Each row is a point on a landscape with many valleys, with its height.
From any point a ball rolls to the lowest of the 2 points nearest to it. It stops when none of these is lower. Distance is the straight distance between rows; heights are no part of it.
j_759: 110 154 135 139 109 136 145 128 136 133 146 143  95  78  78 118 146 109 104 108 125  40 110  96 144 142 140 139  77 106 121 162 110 142  h=32.6
j_105: 123  83 115 100 140 120  78 103 137  78 144 123 203 107 131 116 157 110 164 128 123 120 131 154  94 152 136 129  98 124 122  94 109 134  h=65.2
j_737: 130 178 132 154 141 122 144 142  63 156 155  91 112 112 178 143 153  99 102 137 117 164 151  94  93 105 172 115 177 127 170 155 121  90  h=53.6
j_632: 102  75 144  99  88 119 124  70  62 124 123 130 116  88 105 105 154 158 131 114  98  91 122 111  95 101 142 103 108 128 122 147  82 115  h=23.2
j_794: 104 106 143 108 103 155 163 124 117 163  84 162  70 162 145 128  76 164 125 137 128 136 115 118 121  99 111  99 185 140 108 144 125 152  h=64.9
j_95: 112 155 133 145 182 100 118 136 134 100 118 115 148 142 110 157 113 152 118  99 155 131 157 154 197 118 169 128 112  67 114 155 106 121  h=77.9
j_748: 128 126 158 119 118 121 117 147 156 136 127 144 150  97 105  95 148 103 118  84 128 118 127  99  85 159 122 126  63 139 143 122 109  99  h=37.0
j_364:  97 206 110 133 148 132 105 143 175 150 155 161 152 137 142 124 155  70  83  89 136 132 135 123 114 147 143 132 115 122 115 152 152 122  h=60.8
j_728: 138 157  95 134 106 100 126 102  82 128 171  87  95 130 115 126 156 161 119 147  74 116 134 121 147  79 137 135 150 108 142 141 133 135  h=28.9
j_409: 108  73 139 101 126 147 125 134 196 134  94 173 155 139  96 118  95 119 104 128 130  96 137 161 127 130 104 104  77 127 108 119 106 154  h=8.5
j_787:  79 176  99 170 136 143 114 159 156 127 154 141 127 205 123 103 120 110 128 138 149  92 115 113 152 126 114 140  91 136 123 134 155 161  h=44.7
j_232:  92  48 134 138 155 123  99 116 133  83  90 127 182 134 110 137  97 154 154 131 153 111 137 169 131 122 136 114  77 112 108 104 101 138  h=68.9
j_612: 146  66 158  98 115 138 156 116  98 129  79 133 101  96 147 129  97 153 165 148 151 125 116 111  94 151 123 119 149 149 135 131  99 122  h=67.6
j_471: 101 134 150 108 177 124 115 129 168 126  90 174 171 145 124 145 101 110  99  95 144 148 152 163 148 138 148 107 128  90  99 143 109 118  h=30.4
j_771: 167  87  75 135 140 126 112 103 128  83 148  89 165 121 125 143 131 152 156 181 103 139 132 173 155  99 112 150 154 136 109  86 141 156  h=52.5
j_665:  72 168 146 168 127 134 132 145  90 140 126 123 111 130 118  98 148 124 112  99 130 133 141  82 109 113 151 112 103 136 136 168 111 111  h=51.3
j_770: 114 111 170  97 155 137 124  99 169 129  60 175 148 131 113 153 107 139 107 101 145 133 115 146 146 143 140 120 113  90  96 157 108 125  h=37.5
j_917: 132 174 124 140 170 116  91  88 134 117 137 104 136 146 177 133 167 137 116  92 159 200  85 110 121 159 148 162 139 120 140 132 160  97  h=34.7
j_721: 131 108 128 129 104 141 158 174 159 157 129 131 107 190 104 118  77 148 135 143 129 115 143 149 166 106  74 105 141 151 133  94 160 167  h=58.9
j_261: 173 164 140 125 146 112 150 174 179 148 136 106 126 133 104 133 120 121 119 108 159 123 139 108 160 145 131 154 102 113 163 135 146 127  h=44.9
j_828: 139 183 125 125  96 129 136  77 111 150 133 115  72 142 110 127 163 158 106 130 114 131  79  87 152 108 122 158 134 126 127 166 150 145  h=16.5
j_712: 148 100 100 115 100 110 115  99  98 120 137 101 141 152 125 137 123 185 157 149  56 131 157 179 160  66 115 110 166 116 113  98 137 129  h=27.7
j_129: 120 184 119 151 131 136 151 179 150 146 155 156  99 112 125 135 106  88 120 141 163  55 145 110 145 156 145 126 126 122 140 150 129 147  h=34.8
j_841: 113 123 177 144 155 138 137 184 172 135 114 171 143  92 131 132 102  83 122 100 174 121 146 148 133 194 144 108  96 129 134 123 101  90  h=77.0
j_205: 164 113 100 142 105 141 161 143 162 130 145 127 109 168  97 121 103 149 134 166 118 107 117 152 175 119  80 141 133 155 121 103 161 174  h=57.2
j_141: 177 130 113 125 139 138 137  80 134 103 136 108 117  46 131 156 159 126 122 156 114 115  87 124 144 156 146 163 154 105 127 141 127 142  h=43.8
j_442: 175  95 144 117 131 108 117 120 157 101 135  91 159  88  91 110 159 146 134 116 109 125 123 115 124 139 115 148  70 119 158 105 113 128  h=44.1
j_421: 117  81 137 104  78 114 137  92  98 137 116 129  98 118  93 103 136 187 124 123  76  92 130 134 125  88 115  95 102 126 110 142  98 136  h=27.3
j_336:  93 168 140 129 119 117 115  72  88 119 146 126  82  78 115 128 181 112  98  93 105  96  91  87 117 137 144 154 117  95 119 168 112 120  h=7.0
j_192:  90 148 142 164 151 152 145 183  90 155 107 174 127 126 171 145 112  82 119 136 151 169 176 131 110 117 159  83 164 147 131 139 126 127  h=63.2
j_625: 112 134 167 133 137 154 132 176 140 165  95 143 161 193 149 128 132  93 125  97 151 215 143 102 102 104  93 106 133 187 144  98 172 119  h=70.7
j_89: 138 122 121  93  82 126  98  57 137 110 138 151 121 122 117  89 181 126 127 114  93 135  74 101  91 162 103 150  96 148 117 111 135 133  h=62.9
j_860:  95 135  81 160 107 130 108 160 132 129 172 127 121 203 132 107 122 120 140 150 103 128 136 158 127 123  69 113 118 167 117  75 178 139  h=53.8
j_965: 108 101 127 128 114 102 109 133 129 123 110 103 157 165  90 105 123 175 134 105  96 121 161 137 143  70 122 113  94 113 123 114 116 120  h=35.2
j_717: 126 107 104 128 167 144 107 126 157  90 116 126 146 191 153 160 107 118 138 156 160 167  94 155 149 129  94 166 144 138 111  92 182 139  h=35.7
j_304: 164 182 124 141 142 110 156 179 137 165 159  92 117 122 138 143 121 103 114 134 145 129 154 116 128 130 150 140 152 119 175 142 138 109  h=48.1
j_602: 103 157 115 120 111 159 103  68 145 115 105 179  98 137 152 139 142 111 108 130 123 120  59 113 123 155 124 171 126 117  78 160 146 141  h=51.7
j_443: 165 115 103 138 119 112 144 138  89 110 154  77 113 103 107 137 116 165 136 164  91 100 153 139 153  83 137 131 145 105 140 121 110 149  h=32.5
j_267:  99 167 155 144 141 129 145 151  73 162  96 146 124 126 158 150 131 115 105 113 123 164 176 116 122  81 176  86 172 119 119 178 113 119  h=59.3
j_152: 119 138 118  97 105 136 107  65 115 132 100 148 113 169 143 124 141 161 133 129 106 160  89 124 118 104 116 140 163 135  97 141 148 127  h=24.1
j_431:  95 121 124 136 121 134 149 143 134 136 102 148 103 163  94 120  83 167 116 134 125  83 143 141 165  82 127 104 134 111 108 147 120 166  h=38.3
j_830:  91  77 135 127  73 122 152 119 119 153 115 149  99 156  88  89 108 191 123 110  81  90 137 163 136  94  99  68  91 140 101 131 110 147  h=31.5
j_335: 157 127 136 124 157 133 111  80 136  89 126 133 132  67 155 157 157 128 144 126 140 143  69 131 130 194 148 163 142 104 120 128 126 119  h=40.9
j_895: 141 108  93 134 106 156 163 175 135 133 162 144  79 102 130 131  88 119 139 190 131  78 138 148 128 141 107 120 153 156 134 118 126 178  h=38.6
j_691: 191 165  74 147 145 117 146 143 169 126 183  89 130 110 118 128 140 106 111 163 153 111 120 128 162 134 131 168 127 126 156 108 173 146  h=50.9
j_468:  95 163 153 153 142 104 125 145  96 126 136 110 117 105 103 116 144 134 109  92 139  98 149 100 140 119 159 128  88  98 140 172  98 105  h=48.0
j_301: 132 163  81 110 140 113 105 116 120 136 161 122 128 103 170 146 141  89 114 147 118 146 127 146  93 133 146 134 172 118 126 126 146 105  h=70.0
j_551: 107  98 135 136 169 113 106 162 144  95 100 114 180 164 111 131 100 134 146 104 159 149 155 147 141 130 120 120  86 118 127 101 124 114  h=65.5
j_734: 129  77 136  96  97 129 109  63  79 100 132 126 150  60 143 118 167 114 163 135 122  95 110 122  76 166 154 122 143 121 134 122  86 128  h=61.2
j_313: 121 161 114 133 143 140 141 103 133 146  92 130  98 180 139 162 103 157 119 145 142 145 107 121 165 100 126 146 179 109 116 153 158 160  h=60.9
j_626: 168 127 157 123 140 110 133 152 184 121 136 108 151  91  86 116 138 134 117  87 137 107 127 110 141 159 130 150  57 106 155 121 118 121  h=41.4
j_19: 135  86 122  92 122 150 125 111 159 130  91 163 134 168 127 139  95 141 134 156 113 145 108 161 138 117  85 124 151 140  99 103 145 160  h=19.8
j_154:  97  54 125 134 144 125 122  99 128 100  85 117 156 127  97 143  97 184 136 139 126  92 134 165 159  84 147 106  96 102 100 132  92 154  h=71.7
j_10: 121 114 162 107  89 139 136 121 116 150 102 167 120  83 128  98 146 105 116  94 124 126 131  86  70 146 131 105 106 158 125 139 103  98  h=32.3
j_663: 102 157 133 144 179 104  94 122 130  81 157 124 150  99 133 146 146 130 130  98 143 126 133 154 162 156 170 142 105  77 113 140 105  99  h=73.8
j_611:  87  62 155 145 147 127 117 146  87  94 102 154 189 130 143 108 106 109 158 110 176 144 157 139  90 144 140  91 101 168 116  98 103  98  h=22.0
j_167: 133  63 125 116 122 128 120 120  74  96 136 118 149  73 162 129 122 116 183 164 149 106 138 135  80 168 146 123 153 137 141 105  85 125  h=58.8
j_695: 172 108 171 104 107 123 165 130  77 151 102 101  91 103 148 124 118 146 140 139 129 150 126  79  88 126 133 121 164 141 161 145 107  97  h=68.7
j_26: 115 122 111  85 106 118  88  50  87 104 152 138 146  88 151 125 176 104 134 117  97 120 106 115  79 136 157 138 152 120 116 130 112 120  h=63.9
j_994: 200 100 148  77 113 131 136 132 174 148 124 120 138  60 120 143 138 117 131 150 109 116 136 141 106 152 121 133 126 118 151 119 104 137  h=44.8
j_131: 114 198  84 161 126 128 136 159 142 144 179 137 105 140 123 120 130  98 119 157 153  64 129 111 155 130 140 136 122 126 130 144 148 163  h=39.6
j_107: 191  86 118  82 114 143 123  93 176 126 133 132 151  97 130 146 145 125 145 177 105 139 116 160 124 145  95 139 146 146 121 102 135 162  h=47.6
j_69: 201 114 108 106  87 127 156  95 105 144 154 111  76  77 139 136 133 137 123 185  95 132 102 125 112 133 122 143 176 141 146 116 133 136  h=47.4
j_32: 138 134 170 109 137 141 141 124 119 144  83 159 104 105 180 156 102 104 138 125 167 171 115 112  98 178 136 126 178 137 123 142 115  95  h=52.7
j_571: 164 151  94 115 101 140 147 138 127 177 152  96  76 142 164 133 123 105 120 182 151 162  95 123 114 139  99 150 172 166 157 104 178 125  h=50.4
j_939: 157 111 102 117 118 121 145 161 128 130 150 112 113 105 123 139  99 131 144 172 105 105 158 157 127 111 118 118 152 128 136 111 116 152  h=35.8
j_581: 110 159 136 129  94 133 115  84 116 146 112 118  95 184 112 104 151 174 126 108 106 154  90  88 132 110  99 143 122 141 125 145 147 128  h=20.1
j_490: 124 178  98 135 143 126  98  85 149 130 136  99 133 177 148 122 159 139 119 122 137 179  69 113 132 127 116 173 128 131 130 122 187 126  h=31.6
j_637: 122 134 142 144 187 119 108 155 123  89 140 130 151 132 171 160 107 111 153 122 182 183 149 161 144 167 152 128 150 120 133 111 120  82  h=83.0
j_646:  86 183 105 124  84 143 117 117 142 177 139 188 111 179 132 110 141 101  91 116  84 133 138 140 115 109 116  98 136 150  84 152 143 141  h=72.6
j_163: 139 131 151 122 138 128 113 147 131 140 128 128 177 160 167 111 159  91 132  87 145 208 141 108  75 129 118 127 128 174 147  98 165  95  h=68.1
j_547: 115 199 138 153 158 136 126 166 172 174 139 132 160 172 144 126 152  85  99  82 152 182 138 110 123 133 136 131 116 145 154 145 157 118  h=54.9
j_558: 153 120 143 143 145 117 149 191  88 146 126  79 147 140 148 138 114 128 128 125 107 156 205 125 112  74 157  98 163 119 163 120 103  91  h=76.5
j_187:  65 184 133 165  94 149 130 126  84 165 137 135  92 153 127  91 163 125 118 111 111 139 112  65 100 108 121 111 116 169 134 163 120 130  h=54.2
j_264: 140 121 131 107 108 125 104 116 118 126 136 111 153 172 153 102 151 116 151 111 136 187 114 105  79 123  98 140 138 176 139  93 169  99  h=66.2
j_202: 136 150 169 124 125 133 185 184 128 188  94 142 104 115 120 140  93 122 102 116 148 122 182 108 136 104 148  94 157 120 152 176 102 126  h=36.6
j_937:  92 128 107 169 113 125 133 136 103 101 159 123 104  86  73 109 133 131 116 137 117  35 130 112 153 115 142 132  68 115 120 145 102 158  h=37.9
j_898: 143  53 127 126 149 119 126 137  85  85 121  89 155  98 142 141 102 153 187 163 148 124 152 151 123 132 142 127 134 122 141 100  95 131  h=56.7
j_416: 147 175 109 156 154 125 134 108 171  95 140 112 146 141  91 121 155 142 109 112 142 102 100 114 195 125 136 180  91 106 112 149 159 160  h=26.1
j_215: 147 193 131 134 125 121 153 158 109 171 169  99 102 100 151 137 150  85  87 127 120 129 153 100 105 122 162 118 161 115 168 157 122 103  h=51.0
j_479: 107 164  88 109 140 115  84  64 110 109 151 133 138 110 167 144 171 107 111 120 117 146 101 126  92 137 152 149 150 107 102 136 139 117  h=66.9
j_145: 130 136 125 160 123 101 143 116  85  91 160  78 100  77  83 118 153 143 115 137 111  72 123  92 156 101 149 153 101 100 150 142 106 144  h=41.7
j_469: 146  51 158 130 125 116 126 101 105  88 113  89 144  63 102 116 144 159 160 136 136 105 117 114 114 147 136 132  80 121 162 115  85 120  h=46.6
j_120: 136 178 118 112 103 115 133 130 156 148 171 137 110 111  85 114 160 110  94 103 102  71 125 102 146 122 128 137  88 113 128 154 134 147  h=26.9
j_309: 154 133  95 150 141 156 124 122 177  93 135 125 136 169 128 126 130 122 128 166 144 144  75 137 153 141  83 185 110 160 114 106 192 156  h=32.9
j_160: 146 132 130 124 111 127 145 158  78 170 135 108 128 146 167 127 127 121 129 139  93 162 179 124  91  74 136  97 189 151 149 115 136 101  h=74.6
j_419: 116  87 135 125 130 152 158 133 140 119  89 148 103 112 108 137  79 154 129 153 146  83 118 141 150 124 129 122 121 119 120 148 104 165  h=41.9
j_534: 135 165 139 153 164 120 110 130 161 106 170 134 131  61 123 153 165 112 110  92 129  92 101 142 161 189 166 155 114  75 126 139 117 114  h=69.5
j_97: 111  94 160 134 151 137 111 152 149 107 122 163 169  77 143 127 122  85 151 113 165 117 135 155 101 200 140 104  98 135 131 108  93  90  h=72.8
j_252: 148 195 149 146 165 111 129 140 152 137 161 130 109  86 135 158 149 113 104  91 158 113 114 126 167 178 175 146 134  78 143 159 127 102  h=65.8
j_249: 116  70 151 115 141 120  91 108 128  92 126 134 194  76 137 127 150 114 159 122 145 107 139 162  99 174 158 110  98 114 128 110  83 109  h=68.5
j_346: 108 124 153 155 164 137 136 201 165 108 120 153 137 128 123 138  79  92 130 130 188 110 145 149 150 186 121 130  95 126 138 110 118 119  h=80.6
j_944: 166 152 140 128 187 121 120 113 186 101 123 127 145 120 135 165 135 146 116 100 160 161  99 150 180 169 151 164 121  89 128 136 140 121  h=75.2
j_382: 120 176 125 139 109 139 131  68 113 112 147 125  69  90 106 125 178 121 103 119 117  94  69  74 147 141 129 176 118 112 123 162 141 145  h=12.1
j_280: 150 119 129 104 131 145 150 153 107 152 114 136  91 107 181 161  87 105 142 168 160 155 133 124  86 149 114 129 192 162 145 120 139 119  h=50.3
j_880: 158 106  81 160  95 132 138 128 125 102 173 114 115 132 100 106 132 150 145 172  89 112 114 149 153 136  77 135 114 166 119  84 150 164  h=55.2
j_397:  95 139 129 114  96 169 137  98 129 142 105 185  63 120 130 130 121 126 102 134 115  88  89 112 118 143 121 136 136 124  85 171 120 156  h=46.8
j_858: 140  73  97 106 106 110  90 116 131  92 165 113 176 143 110 103 143 132 164 143  94 123 133 164 112 124  97 124  96 151 120  65 132 142  h=61.8
j_883: 172 118 146 115 115 111 143 145 124 153 114  82 121 156 113 125 118 172 137 115 104 154 149 108 132  87 115 129 141 119 157 124 127 106  h=26.5
j_699: 120 141 113 115 175 121  93 128 162 110 120 132 169 176 156 146 123 108 132 109 151 182 126 154 122 130 117 141 133 122 115 107 162 117  h=40.1
j_818: 112 164 168 142 143 150 134 142 141 147  95 167 108 121 161 138 121  97 118 104 170 155 118 109 113 183 136 132 134 139 122 150 128  97  h=56.3
j_926:  97 127 125 125 128 125 141 148 106 145 123 128 125 125 114 129 111 139 113 123 106 102 174 138 123  81 148  98 143 108 114 151 101 129  h=42.8
j_282: 146 184 155 162 156 125 137 185 137 159 149 109 143 131 155 131 146  93 112  96 158 181 150 103 116 153 149 124 127 145 175 133 138  97  h=51.4
j_494: 114 123 153 101 106 143 129 158 165 165 102 169 151 184 119 102 127 101 117  98 113 170 150 133 102 107  87  92 118 174 118 105 149 121  h=72.0
j_255: 205 101 164  78 128 113 150 130 109 145 116  91 133  99 157 141 130 129 143 127 124 165 141 105  88 137 138 134 162 132 168 120 117  90  h=69.6
j_452: 124 131 109 131 108 159 163 138 134 133 129 167  69  86 123 137  99 128 121 168 124  60 117 131 143 134 132 129 148 121 102 157 114 175  h=42.1
j_953: 137  81 111 131 103 114 113 124 129 111 125  93 155 172  99 122 117 186 158 128  69 126 156 172 175  68  93 110 120 127 118  75 136 137  h=31.3
j_182: 103 112  92 142  80 114 120 152  99 142 177 132 121 172 138  96 121 132 145 132  69 122 163 171 110 122  72  75 133 167 114  84 151 133  h=56.5
j_687: 145 170 100 181 153 142 132 125 163  94 138 119 129 156 116 123 135 127 121 146 168 117  84 107 175 148 123 183 106 129 124 133 177 159  h=29.6
j_951: 159 150 149 124 128 112 149 179 145 174 118  85 144 179 106 129 123 142 117  93 117 155 179 106 149  79 127 119 131 112 169 136 128 105  h=29.1
j_46: 117 177 126 151 147  92 115 136 102 105 168  79 127 115 108 121 162 129 109 109 115 116 142  97 139 117 157 145 107  89 159 146 123 119  h=45.0
j_782: 143 156 101 115  90 144 139 124 180 139 153 173 109 132  87 110 137 113 107 139 102  80 117 135 152 140 102 136  92 131 102 137 144 170  h=20.7
j_692:  91 124 168 109 117 142 121  82 111 131  78 174 126 101 148 125 142 115 116  89 141 126 102 108  97 154 150 116 119 129  94 169  99  97  h=25.8
j_943: 132 162  83 150  94 101 121 115 110 130 176  98 115 162 101 113 154 162 124 137  75 116 131 137 158  89 113 124 119 121 128 116 156 142  h=25.6
j_846:  81 178 113 137  85 142 102  98 126 141 151 161  97 155 117  81 173 107 101 110 103 125  97  88  98 142 105 137  91 152 107 146 142 130  h=57.7
j_754: 125  66 139 105 112 136 122 116  93 111  98 122 146 173 149 118 109 161 188 124 133 152 123 130 106 104  94 125 158 164 127  88 143 116  h=20.9
j_44: 109 200 172 160 157 138 132 146 152 145 130 163 106 115 150 142 136 112 111  90 178 139 112 116 162 188 168 133 134 107 128 165 118  87  h=61.1
j_596: 153 102 146  98 118 129 148 169 182 167  95 130 135 182  87 125  88 140 127 115 128 146 154 137 159  98  83 115 129 133 144 100 144 140  h=60.6
j_36: 104 148 123 131 111 144 133 179 145 162 128 155 128 171 128 113 109  95 119 134 125 141 159 129 104 110  99 102 140 167 131 119 146 133  h=69.3
j_53: 191 112 139  86 141 120 136 112 143 133 108 106 128 108 155 160 118 131 149 138 144 171 110 135 117 148 129 156 162 125 151 115 142 121  h=70.9
j_594: 152 135 116  98 112 115 123 119  93 145 146 113 145 132 166 128 147 111 131 132  96 162 154 127  77  99 145 116 180 142 134 119 130 100  h=72.9
j_239: 102 148 112 123 104 131  87  80 143  99 143 155 122 136 108  90 174 122 115 106 102 116  81 100 103 145 106 153  73 132  98 132 140 133  h=60.7
j_569: 140  60 109 135 142 141 124 128 116  81 123 104 154 114 124 132 108 154 172 176 134 124 127 156 138 118 103 139 125 143 118  91 120 160  h=54.8
j_902: 123 105 187 136 144 122 143 132 124 127  92 137 116  76 123 143 114 145 126 106 164 121 129 129 142 161 164 107 101 106 139 149  74  74  h=45.1
j_311: 180 102  95 136  86 113 135  88 129 113 175 111 133 108  91 113 164 150 129 169  50 120 120 158 156 135  89 118 116 147 120 102 138 166  h=52.9
j_653: 110 142 122 155 159 145 120  88 134  95  81 140 119 174 135 151 114 163 124 137 141 140  80 120 174 119 129 169 139 103  97 161 155 154  h=58.4
j_659: 119  79 150 171 160 133 147 175 142  96 101 129 120 121 105 138  71 139 147 144 188 104 134 144 167 164 129 131  83 122 144 109 110 128  h=83.2
j_911: 109  93 164 134 157 134 137 185 165 144  83 134 163 187  98 122  74 124 119  96 168 147 170 129 145 113  98  98 102 133 142 101 134 125  h=62.8
j_265: 120 161 146 116 109 143 156 117 130 176  89 146  74 164 127 143 104 160 113 128 140 131 108 102 148 105 130 128 166 125 115 176 137 154  h=63.0
j_795: 137 114 127  99 117 150 129 139 201 136 112 176 136 150 105 127 107 109 111 142 121 105 115 152 136 144  97 133 103 135 111 119 137 165  h=14.4
j_590: 200 132 106 135 121 130 165  94 121 111 149  91 105  62 118 149 141 140 118 183 107 120 104 120 152 124 129 165 169 125 140 136 132 147  h=45.7
j_588:  97 107 137 138  93 140 151 121 131 142  97 148  90 184  97  95 104 191 127 121 118 101 111 121 158  95  97 108 108 138 110 142 137 159  h=35.3
j_885: 117 120 157 109 130  97 119  81  85 109 144 106 113  61 114 124 183 120 106  93  92 102 112  91 109 127 156 136 110  88 146 156  93 104  h=12.2
j_130:  86  65 162 127 139 153 146 159 124 136  72 180 153 141 134 115  83 104 124 113 168 144 154 136  93 126 114  84 118 165 122 111 115 119  h=27.4
j_14: 124  67 109 114  93 119 116 148 115 123 156 130 154 133 118  99 113 141 161 147  92 109 159 169  99 120  94  86 109 163 112  72 118 142  h=59.4
j_543:  71 194  97 175 130 150 116 159 144 173 156 125 140 226 141 113 129 106 128 131 140 140 107 117 145 111 108 132 126 168 138 132 160 148  h=48.3
j_689: 124 148 125 161 174 118 122 178  96 117 147 104 131 131 167 158 103 106 152 142 169 165 163 141 124 148 145 126 158 133 157 119 133  94  h=80.7
j_716: 131  95 161 145 140 115 130 105  97  90 104 107 122  76 114 131 133 162 150 120 149 119 107 107 132 154 149 144  95 109 143 137  89 103  h=48.5
j_603: 152  70 154 100 124 109 132 144 113 126  96  90 172 156 131 121 110 158 167 108 125 155 167 130 118  89 113 114 144 141 144  92 122  95  h=23.6
j_437: 179  88  96 108 110 132 116  74 132 100 156 105 148  82 125 132 160 144 141 183  79 127 123 164 137 122 122 135 158 133 113 108 120 164  h=50.0
j_133: 104  82 165 114 128 147 154 156 112 159  73 193 144  92 141 128 102  94 113 112 138 132 178 144  79 114 153  61 140 148 109 138  94 120  h=32.7
j_242: 120 136 110 102 119 135  91  72 147 119 110 144 141 194 156 118 144 137 135 124 125 183  73 133 112 124 101 159 138 141  96 115 178 127  h=27.9
j_284: 152 171  92 155 115 116 129 107 152 122 157 107 128 179  83 110 160 162 121 130 100 119 108 119 189  99 113 151 107 124 123 129 175 159  h=21.8
j_366: 108 123 131 127 130 121 118 124 108 117 148 134 132  54 127 132 150  95 124 117 117  88 137 117 102 151 152 117 112 105 134 138  86 107  h=18.8
j_896: 127  85 106 104 120 137 126  91 107 122 106 132 127 146 142 150 100 174 157 166  99 140 123 163 138  89 113 118 191 122 101 111 133 151  h=23.7
j_292: 108  73 154 103 117 160 151 116  94 140  63 167  96 143 162 126  82 151 148 131 151 147 117 115  91 121 113  99 177 157 109 136 112 133  h=66.3
j_150: 192 149  71 140 114 128 157 139 149 153 181  87 104 133 123 119 136 116 116 182 144 142 102 136 160 126 102 164 141 158 155  94 199 142  h=52.1
j_971:  89  63 135 118 128 128 107 112  83  86 107 139 183 153 137  97 121 134 180 121 153 133 129 130  80 131 123 118 119 167 113  98 113 114  h=17.3
j_158: 116 117 123 131 177 130 106 122 121  87 124 141 144 111 167 171 103 113 158 155 160 152 128 174 141 172 149 134 160 107 115 117 119 117  h=85.7
j_155:  87 143 119 138 138 148 140 173 121 148 111 162 115 147 153 138  85  98 121 145 148 130 157 138 111 120 130 103 171 141 117 139 131 142  h=66.4
j_157: 107 167 140 132 146 117 126 113  59 138 133 120 125 115 158 144 159 120 109 107 102 159 157 108 107  87 176 110 170 108 126 176 111  96  h=56.4
j_586: 158 161  77 141 151 110 113 155 161 122 183  92 151 143 118 134 140 109 114 138 126 130 138 145 146 116 127 157 116 116 143 103 164 134  h=48.4
j_387: 107 116 128 129 135 164 110  79 150  90  75 173 117 157 145 135 109 136 121 148 132 126  65 131 144 150 115 166 125 120  80 153 141 161  h=55.5
j_330:  84 167  86 168 113 141 106 135 126 159 163 108 123 217 156 114 144 119 138 147 128 166  99 131 128 114  83 135 139 177 139  97 192 126  h=51.2
j_792: 111 146 178 143 133 133 167 161 130 159  95 157  96 100 113 140  92 130 111 106 168  97 139 110 150 151 156 111 115 109 135 174 103 108  h=40.5
j_868: 111 109 114 174 163 122 148 182 106  94 124 100 121 126 112 141  76 152 147 153 163  86 159 145 173 118 150 125 120 106 134 120 108 154  h=84.2
j_570: 106 141 130 159 136 140 138 166 130 123 139 157 103  66 122 140 108  88 133 139 144  61 127 131 121 183 143 128 115 106 128 139 100 124  h=27.6
j_151: 153 119 131  93  90 109 105  79 123 124 139 122 132 150 132  89 169 132 145 111 110 167  96  98  79 140  98 145 117 165 137 100 149 113  h=64.6
j_103: 165  82 163  72 112 127 137 108 137 147 107 122 134  50 120 138 145 132 134 135 104 112 132 132 103 139 145 116 124 106 142 148  80 125  h=42.0
j_876:  72  96 142 117 105 134 109  73  94 113 110 155 109  92 112 107 151 134 121 107 111  87  95 103  99 132 140 123  83 127  97 161  93 117  h=18.5
j_871: 134  88 155  75 112 135 139 126 118 152 104 152 144  71 144 136 125 105 128 133 109 113 166 144  82 129 151  87 151 129 123 144  77 116  h=38.2
j_516: 150 172 143 145 155 118 115  88 115 112 138 109  96  92 169 151 152 134 125 109 159 171  70 103 131 186 154 170 152 104 149 137 145  95  h=37.7
j_350: 109 115 130 103 147 120 110 153 190 129 116 151 184 123  99 137 104 101 106 119 121  98 171 180 137 121 134 105  94  97 108 122 102 142  h=18.4
j_585: 164 114 105 101  80 147 153 122 111 156 143 134  57 110 161 138 107 121 139 181 126 137 102 123  92 146  98 129 181 168 129 115 147 141  h=48.8
j_683:  96 221 111 132 105 134 128 134 158 190 158 157 122 171 121 112 159  87  85 100 120 118 132 104 134 111 134 114 123 139 119 169 147 147  h=67.0
j_560: 137 153 168 140 154 107 158 177 133 165 101 110 140 150 112 138 112 135 111  87 153 148 183 115 159 102 161 107 126  99 150 161 105 102  h=32.8
j_345: 102 111 136 124 113 106 124 135  83 136 116 108 148 140 116 111 132 154 125 103  85 123 180 128 117  55 149  93 135 115 118 137  98 102  h=39.1
j_358: 182 127 103 123 182 118 125 122 155 104 131  91 146 118 151 167 120 132 138 135 157 182 111 152 160 148 138 171 151 108 140 107 159 120  h=72.7
j_294: 145 107  98 124 104  92  89 125 115  96 183  88 166 152 114  92 163 122 156 126  95 149 135 134  95 118  98 133 101 149 147  65 141 114  h=63.8
j_655: 149 122 106 140 171 104 114 169  89 116 155  78 160 134 173 152 115 108 148 140 130 164 182 146 109 103 150 121 170 120 154 102 126  90  h=78.7
j_753: 126 172  95 131 171 106  94 137 164 126 140 104 165 173 129 138 139 127 114  97 133 160 144 143 153 108 137 146 125  99 129 126 161 122  h=44.6
j_797: 114 136 113 166 148 105 143 168 105 111 134  90 119 116  91 136  97 157 128 134 150  67 173 133 183  92 168 119  99  90 126 149 102 149  h=82.1

Call two points neighbours if one is among the 2 nearest of the other. Go from one point of each pair to the other, from neighbour to neighbour, staying as low as possible. Name the highest point that can't be avoided.
j_409, j_971 -> j_716
j_336, j_284 -> j_150
j_876, j_284 -> j_452

Where does a ball stop that starts at each point below?
j_695 -> j_284
j_163 -> j_409
j_926 -> j_876
j_663 -> j_336
j_911 -> j_971
j_346 -> j_336
j_965 -> j_409
j_154 -> j_876
j_46 -> j_409
j_150 -> j_336
j_301 -> j_971
j_107 -> j_971
j_182 -> j_336
